Points on a hilly landscape, in no order, each with its height.
A ball rolls from a point to the lowest of its 2 nearest points, and stops where none of them is lower. Distance is the straight distance between rows; heights are no part of it.
vaf h=56.0: 22  -10  -1  7  -13  -51  -14  12  -27  -29  5  0  15  8  -11  -1  -24  -23  -25  23
dak h=44.7: -27  44  -23  -82  6  21  37  2  16  44  -8  -9  47  14  -23  2  18  -7  -6  -41
momef h=23.8: 3  4  -10  -30  18  23  15  29  56  34  6  -40  -34  20  -13  13  35  2  21  -21
fur h=34.4: 29  -16  49  87  -3  71  -34  10  8  4  -17  -13  11  39  -18  -18  -4  -14  -13  -53
Kapo h=28.3: 24  24  -18  39  -53  -6  0  -22  -18  -35  40  36  -2  20  27  -41  -17  -18  19  42
razu h=42.5: -14  -8  15  1  -66  -57  -16  3  -10  -28  28  7  23  -35  63  41  12  -38  17  18
Romu h=29.7: -4  15  41  41  -5  53  11  4  43  67  3  -42  -19  10  -39  19  15  -16  -2  -3
medof h=33.8: 6  14  -12  -63  70  2  12  21  -9  53  -4  15  12  4  -25  13  15  -1  5  -5
muk h=58.4: 24  3  -27  20  -7  -31  -48  10  3  7  25  30  5  -28  1  -13  11  -30  50  45
kup h=34.1: 10  25  -10  26  -19  52  -21  3  -7  -3  -14  1  28  -6  8  -23  -14  22  -34  37
zole h=44.6: 38  -36  3  -18  14  -11  1  30  10  29  26  -9  20  7  -14  -19  -38  -23  20  30
pabo h=22.5: 15  -7  -16  52  -17  11  5  -8  -6  -49  20  6  -23  35  4  -51  -26  9  -13  24
gifoz h=41.7: 54  -6  38  24  29  21  -7  38  -11  11  -10  -16  21  2  -19  6  -7  -19  -24  6
kig h=37.9: 35  36  -6  22  0  15  -48  10  -25  -17  -2  -14  21  -33  26  7  -11  -12  -24  37
kegu h=25.1: -14  -26  -1  56  18  79  6  -4  37  51  -13  -6  0  33  2  39  44  32  -5  -45
sig h=30.1: 24  -9  2  -14  16  -36  -14  -3  9  -43  20  16  10  -1  55  -22  13  -16  18  13
turis h=64.4: -40  -9  -24  41  22  53  41  16  7  10  56  4  -19  10  -12  -5  -17  -1  -19  19
Gal h=63.8: -11  51  -28  -96  -10  -77  -5  -35  4  -31  -25  31  -6  -19  -9  6  37  12  38  -16
Lusi h=40.4: 33  37  -19  55  -21  6  20  0  -88  -35  26  -30  -19  -32  -5  -44  -41  -11  28  22
dufu h=28.6: -10  10  -18  -4  -27  44  -16  7  30  29  -19  -9  -4  -22  -11  -4  -5  22  -17  -1
Koz h=54.4: 2  -22  49  27  -13  17  0  48  -43  -39  55  1  -15  13  -3  -11  -20  -39  -41  11
kotun h=46.2: -8  -35  49  79  -7  54  20  4  -10  29  14  -6  -42  -2  -54  -46  -24  9  -5  -45
gibeb h=39.9: 43  15  24  38  23  50  -39  37  -42  -25  -14  -24  -14  17  4  8  -32  -26  -31  18
tugik h=57.7: -42  -34  23  -5  6  54  7  34  57  26  22  -43  0  -7  -36  -7  4  -23  -8  -36
tive h=25.3: 40  39  -2  11  28  -32  -6  -59  -30  -36  1  7  42  -48  37  8  -10  -4  36  2
sov h=16.7: -7  -33  10  33  -43  29  -1  -10  9  32  -27  -51  -42  29  -13  49  0  8  -37  -29
guzi h=29.6: 5  -15  -36  -58  -14  -28  -13  -46  -21  -11  -35  55  26  -9  68  23  16  26  19  -6
laris h=24.1: 8  -17  29  57  -19  53  -6  8  -42  -30  -32  -4  -77  43  -20  -19  -23  0  -40  -22
mopi h=56.7: -52  -39  56  -25  27  25  -6  2  62  23  -8  -10  -18  35  -25  -15  2  -18  -27  -51
Kufa h=48.5: -14  59  -21  -50  9  -27  38  -20  -10  5  15  28  50  9  18  22  22  19  8  1
tabef h=33.9: -1  33  31  -6  12  40  1  -37  46  71  -18  -31  4  13  -45  12  9  -13  8  -51
detu h=51.9: -9  -23  52  34  -3  60  -2  36  -7  3  32  8  -26  -8  -29  -31  -13  -16  -26  -14
Sed h=57.6: -20  46  -35  23  -12  -21  -26  -38  -16  -16  24  23  -22  -47  21  28  -5  -46  25  38
pifu h=63.5: -30  27  -44  -77  24  -76  1  -48  -33  1  -3  34  3  -8  11  16  8  -12  47  -7
Derir h=36.6: -2  12  -26  -34  -36  -10  -14  -34  -18  4  4  1  25  -5  58  14  -5  15  54  47
tep h=31.6: 28  25  -20  51  -36  17  27  10  -39  -57  41  -38  -35  7  -8  -49  -9  7  4  3
ges h=27.8: 21  0  52  59  10  36  -14  10  6  -19  -10  -40  -68  33  -28  6  1  11  -50  -12
gesip h=40.0: 13  27  -6  -18  16  18  -28  17  -4  -19  -28  10  45  -45  7  13  12  -6  -12  -6
Zepe h=27.9: 30  15  14  -62  18  -35  -9  -9  16  3  -2  26  2  5  45  2  15  9  5  31
sakan h=58.3: -23  4  -36  -19  11  -15  26  6  25  28  -24  1  -20  48  -15  3  23  44  -8  5
Panuf h=57.9: -20  25  -12  70  -32  -37  -27  -34  -8  -18  28  32  7  -31  19  -14  8  -41  72  38
Foten h=20.8: -4  -5  0  1  3  39  15  17  52  39  -26  -7  -16  23  6  26  56  11  -12  -58
Goni h=33.0: 0  15  -21  6  -29  -1  5  -14  -3  3  21  29  38  9  31  -41  -28  27  30  61
nipuf h=19.7: 10  -28  51  4  -38  27  2  14  31  29  -41  -12  -42  27  6  27  16  10  -32  -2
Megiz h=34.7: -5  1  -16  -6  -27  -37  5  -2  -16  -11  -7  37  14  -11  19  47  28  29  -11  30
nivo h=54.3: -33  -2  -7  18  29  15  35  -16  4  -19  -7  -33  16  50  -25  -5  -32  26  -33  7
Zibub h=19.9: 7  -38  4  61  -66  23  10  24  -18  -20  -22  -21  -70  16  -20  15  -22  -3  -45  -31
Vese h=31.5: -7  -8  -40  -44  7  -5  -23  30  34  26  -20  -11  8  -32  -32  8  -10  -10  -10  -16
Garu h=45.7: 23  5  -10  56  -33  38  27  37  1  26  34  0  50  0  -6  -23  15  3  -1  16
Retos h=33.5: 14  -16  54  51  20  38  21  -47  13  27  -6  -49  -48  56  -41  3  -31  -20  -25  -45
nenot h=36.5: -4  -45  16  14  12  11  20  -2  8  32  -44  -45  -12  11  -54  -9  -13  40  -8  -42
kizu h=30.2: 10  -45  -1  83  -4  64  -1  22  18  20  -15  -27  -9  22  -6  -10  13  8  -5  -38
Dume h=55.3: 17  -5  24  26  -23  -25  19  24  -44  -62  45  3  -8  7  25  5  -14  -28  -8  32
kag h=39.8: 9  14  -6  38  0  30  17  7  -16  -15  31  26  30  -13  22  4  31  20  -13  33
Pekam h=29.9: -23  21  -31  -53  53  -15  -13  -3  -29  28  3  26  18  -29  9  24  32  17  37  26
Simo h=19.4: -21  20  -22  -17  10  17  -23  12  35  -18  -36  -14  8  51  2  -31  7  -8  -19  -33
vusof h=61.7: 18  -11  -46  -33  31  -21  -13  -20  14  -28  -10  -16  -24  -18  18  -7  -21  13  8  -17
gemo h=62.5: -22  -21  -39  -65  25  -31  -5  -33  -2  -11  -4  25  -21  24  29  -25  -18  9  13  -3
bev h=26.9: 46  10  -34  -25  37  -30  -26  -50  -30  -30  -19  28  6  -19  69  33  8  2  9  -2
zab h=39.6: 9  29  14  -17  15  27  26  9  31  64  -4  -11  46  9  -42  -11  2  9  5  -19
Gonaz h=56.8: -61  10  -43  -20  16  -55  0  -6  4  -26  21  17  22  5  23  26  4  -29  18  2
Terun h=46.8: -33  50  -20  -90  8  -18  30  2  -33  32  -29  15  33  18  -2  36  18  3  1  -19
Sefo h=56.5: -40  12  -7  5  7  -40  -14  -11  -22  -66  14  19  24  18  8  -1  -29  -15  -21  19
Dav h=64.5: -39  11  -30  -72  -12  -15  -12  -8  17  3  10  55  22  -48  19  -36  17  -9  4  -18
Vik h=40.2: -6  -43  0  56  -9  8  20  9  -12  17  -7  -18  -48  -17  -65  -14  -8  21  -13  -14
Lolen h=38.7: 40  -67  -20  -3  -6  -5  45  25  20  12  18  -1  9  28  13  -4  -15  17  -2  -32
budi h=63.1: -25  11  -26  -74  25  -79  -27  -30  1  4  -21  -4  -21  25  15  8  -3  -22  46  28
Piga h=25.2: -10  3  5  16  -27  -10  -2  30  25  2  35  -6  -12  14  -23  -21  5  5  1  42
ber h=43.1: -11  -11  35  6  -31  -69  -5  -36  11  -26  -2  33  40  -17  59  -4  52  -35  69  4
Fimi h=40.1: -19  -29  45  49  -12  19  -21  -23  28  60  -49  -14  25  19  -49  2  -20  0  -1  -72
Vivi h=60.2: -9  -9  -45  -3  11  -17  -46  8  3  17  -29  24  -23  11  3  -1  6  7  4  57
met h=44.8: 20  -26  14  31  39  39  30  34  -3  -6  25  -3  -2  -9  2  -6  23  42  2  16
Nuka h=63.4: -14  -17  1  -102  0  -32  4  1  10  1  -27  16  -16  35  -12  -27  14  18  7  -10
Sadob h=33.6: -24  -27  -2  -51  10  15  9  11  20  39  -46  -20  -9  -18  -45  6  16  30  0  -55
vufa h=60.5: 35  -5  -61  9  -13  -15  3  -9  22  -13  1  1  -40  -18  -15  -24  -15  37  10  7
pobi h=46.6: 22  36  19  39  -2  -25  -6  -29  -51  -50  37  5  -29  -56  -15  1  -17  -19  26  48
sozap h=22.6: 29  18  22  7  12  -72  -2  -52  -27  -12  -22  31  46  -21  23  21  24  5  41  12
sak h=59.3: 16  -36  -42  21  -14  10  -36  14  -12  -6  4  17  -33  -27  -4  -14  -24  7  22  40
Nem h=42.7: -13  0  42  39  -67  -70  0  -25  -25  -36  3  10  11  -57  35  11  20  -32  66  11
gosa h=22.4: -19  2  13  -26  -4  32  -40  15  54  40  -69  -30  8  38  -26  -18  18  2  3  -44
rato h=51.7: -15  -9  -14  16  35  15  17  -9  -20  -15  -25  -30  23  -13  -25  -32  -19  45  2  6
Rek h=30.3: -1  4  68  46  23  53  4  -35  22  9  -14  -44  -33  37  1  37  17  14  -37  -40
Ginud h=42.0: -1  37  -3  -29  -41  -51  -25  -8  2  -21  -6  8  40  -47  30  18  6  -43  30  4
mino h=48.6: 8  -5  7  -9  24  -5  46  9  -5  -15  13  -34  -4  -28  -17  -20  17  42  20  17
kadal h=32.0: 23  5  -24  -7  -22  -22  14  -14  4  -39  25  53  33  -24  52  -5  21  -5  5  -31
lin h=38.3: -3  -36  75  91  -13  43  -29  -40  3  48  -24  -42  1  23  -33  -24  -10  -20  7  -67
mekat h=35.1: 34  -27  -31  -17  -15  0  7  16  15  3  -5  32  38  9  30  -6  12  20  -3  -19
luro h=42.4: 3  -42  11  -13  59  10  -16  35  -19  24  -28  -23  46  16  -22  20  -12  -3  -11  -19
Lavi h=26.5: 12  -8  6  33  12  53  -4  38  46  19  16  -53  -61  10  -32  1  7  -3  8  9
Razot h=47.8: -2  27  18  17  -25  -40  27  -41  -34  -20  24  25  10  -67  -13  9  -26  -3  -3  33
rur h=24.7: -23  29  17  -23  34  -27  -21  -47  -29  -22  4  37  51  -8  43  39  28  -13  42  27
kinar h=23.9: 32  -7  25  -43  -18  3  3  -9  26  13  -16  -9  -29  16  24  8  -7  19  -32  14
gesa h=27.0: -10  27  -6  -32  70  -44  -9  -41  -52  -1  -2  58  10  -56  28  30  28  4  17  0
zav h=38.2: -41  -3  -36  -11  -1  -23  35  -12  -25  -12  37  -1  -7  -3  57  13  4  9  49  54
lovul h=55.4: 1  -39  43  -9  20  -12  -13  37  -6  -38  32  -1  -6  -24  -4  17  13  -20  -30  -1
vogev h=32.3: 6  4  -16  -58  -7  -33  -8  -4  -27  23  -45  61  22  -5  24  24  45  25  -11  -8
tenez h=55.9: -29  -54  40  -20  26  -18  15  37  19  -3  11  1  -13  19  -15  -7  14  6  -35  -30
Mos h=41.3: -15  39  12  -77  -14  -16  -32  9  3  -17  -6  0  62  -45  5  10  14  -10  3  -3
vul h=36.0: -31  25  -9  -11  -38  -20  9  2  3  7  3  28  -8  -8  12  38  -24  20  -36  67
gepe h=57.1: -13  33  -42  -48  27  -33  -15  13  13  -24  4  28  -5  -1  7  33  30  -27  -12  -17
kope h=64.0: -28  -1  -30  -109  -34  -35  -2  8  -3  5  -5  58  4  -1  24  -20  26  20  38  -8
sula h=46.5: 46  -5  21  -36  44  -26  2  35  -10  27  31  5  40  -23  4  -6  3  -8  35  22
kimu h=24.9: 5  18  20  -3  -20  35  -27  5  46  23  -51  -63  -10  10  -23  -5  -15  -7  -26  -19
lonem h=22.7: -12  -17  21  25  -17  7  -6  46  45  30  -10  -9  -19  42  -7  13  22  15  -31  32
Pino h=60.1: -14  15  -19  2  12  7  49  -12  42  18  13  13  -27  16  -34  -6  2  30  -45  -14
zel h=45.1: 2  31  6  48  -25  -27  28  18  -98  -52  42  -11  -33  -53  -15  2  -28  -32  35  27
Feli h=58.8: -41  -29  21  16  25  38  -19  35  18  -12  -15  -54  13  -2  -44  -27  -22  -16  -7  -45
gibus h=62.1: -3  -2  -12  31  -12  36  33  -7  12  -8  36  -3  -34  7  -20  9  -23  1  -55  -16
Bubu h=57.4: -15  38  -17  -4  -5  -41  -32  8  11  -24  30  14  -18  -38  -1  40  5  -34  -18  33
Favu h=50.0: 8  1  1  -11  -19  -3  5  -26  -26  -8  12  18  16  -55  -11  -25  -58  10  -22  8
Lud h=16.0: 19  11  -13  42  -5  19  -6  12  35  -35  -14  -24  -11  53  -5  -18  0  -3  -28  -8
ren h=42.1: 48  -62  -8  15  -16  13  9  50  -13  25  31  -5  -25  13  -8  -4  -38  -26  -7  -13
lizi h=37.2: 37  -9  33  33  2  17  45  4  -5  24  -3  -39  -23  45  -40  3  -42  9  -25  -3
sus h=31.8: -9  10  13  -14  -7  -16  0  -29  -19  -68  27  -10  -5  -32  52  -39  -35  -27  13  22
gik h=56.6: -14  1  -62  -8  13  -6  38  -19  1  5  -13  -8  24  39  17  -2  -12  32  -8  20
fil h=38.9: -1  -18  8  -47  52  31  -3  6  -7  43  -26  11  34  -1  4  -11  -21  15  -10  4

Where does a ball stop that starts at each point below?
zole -> sov
Gal -> sak
lizi -> sov
Terun -> Foten
vul -> sozap
Favu -> pabo
luro -> sozap
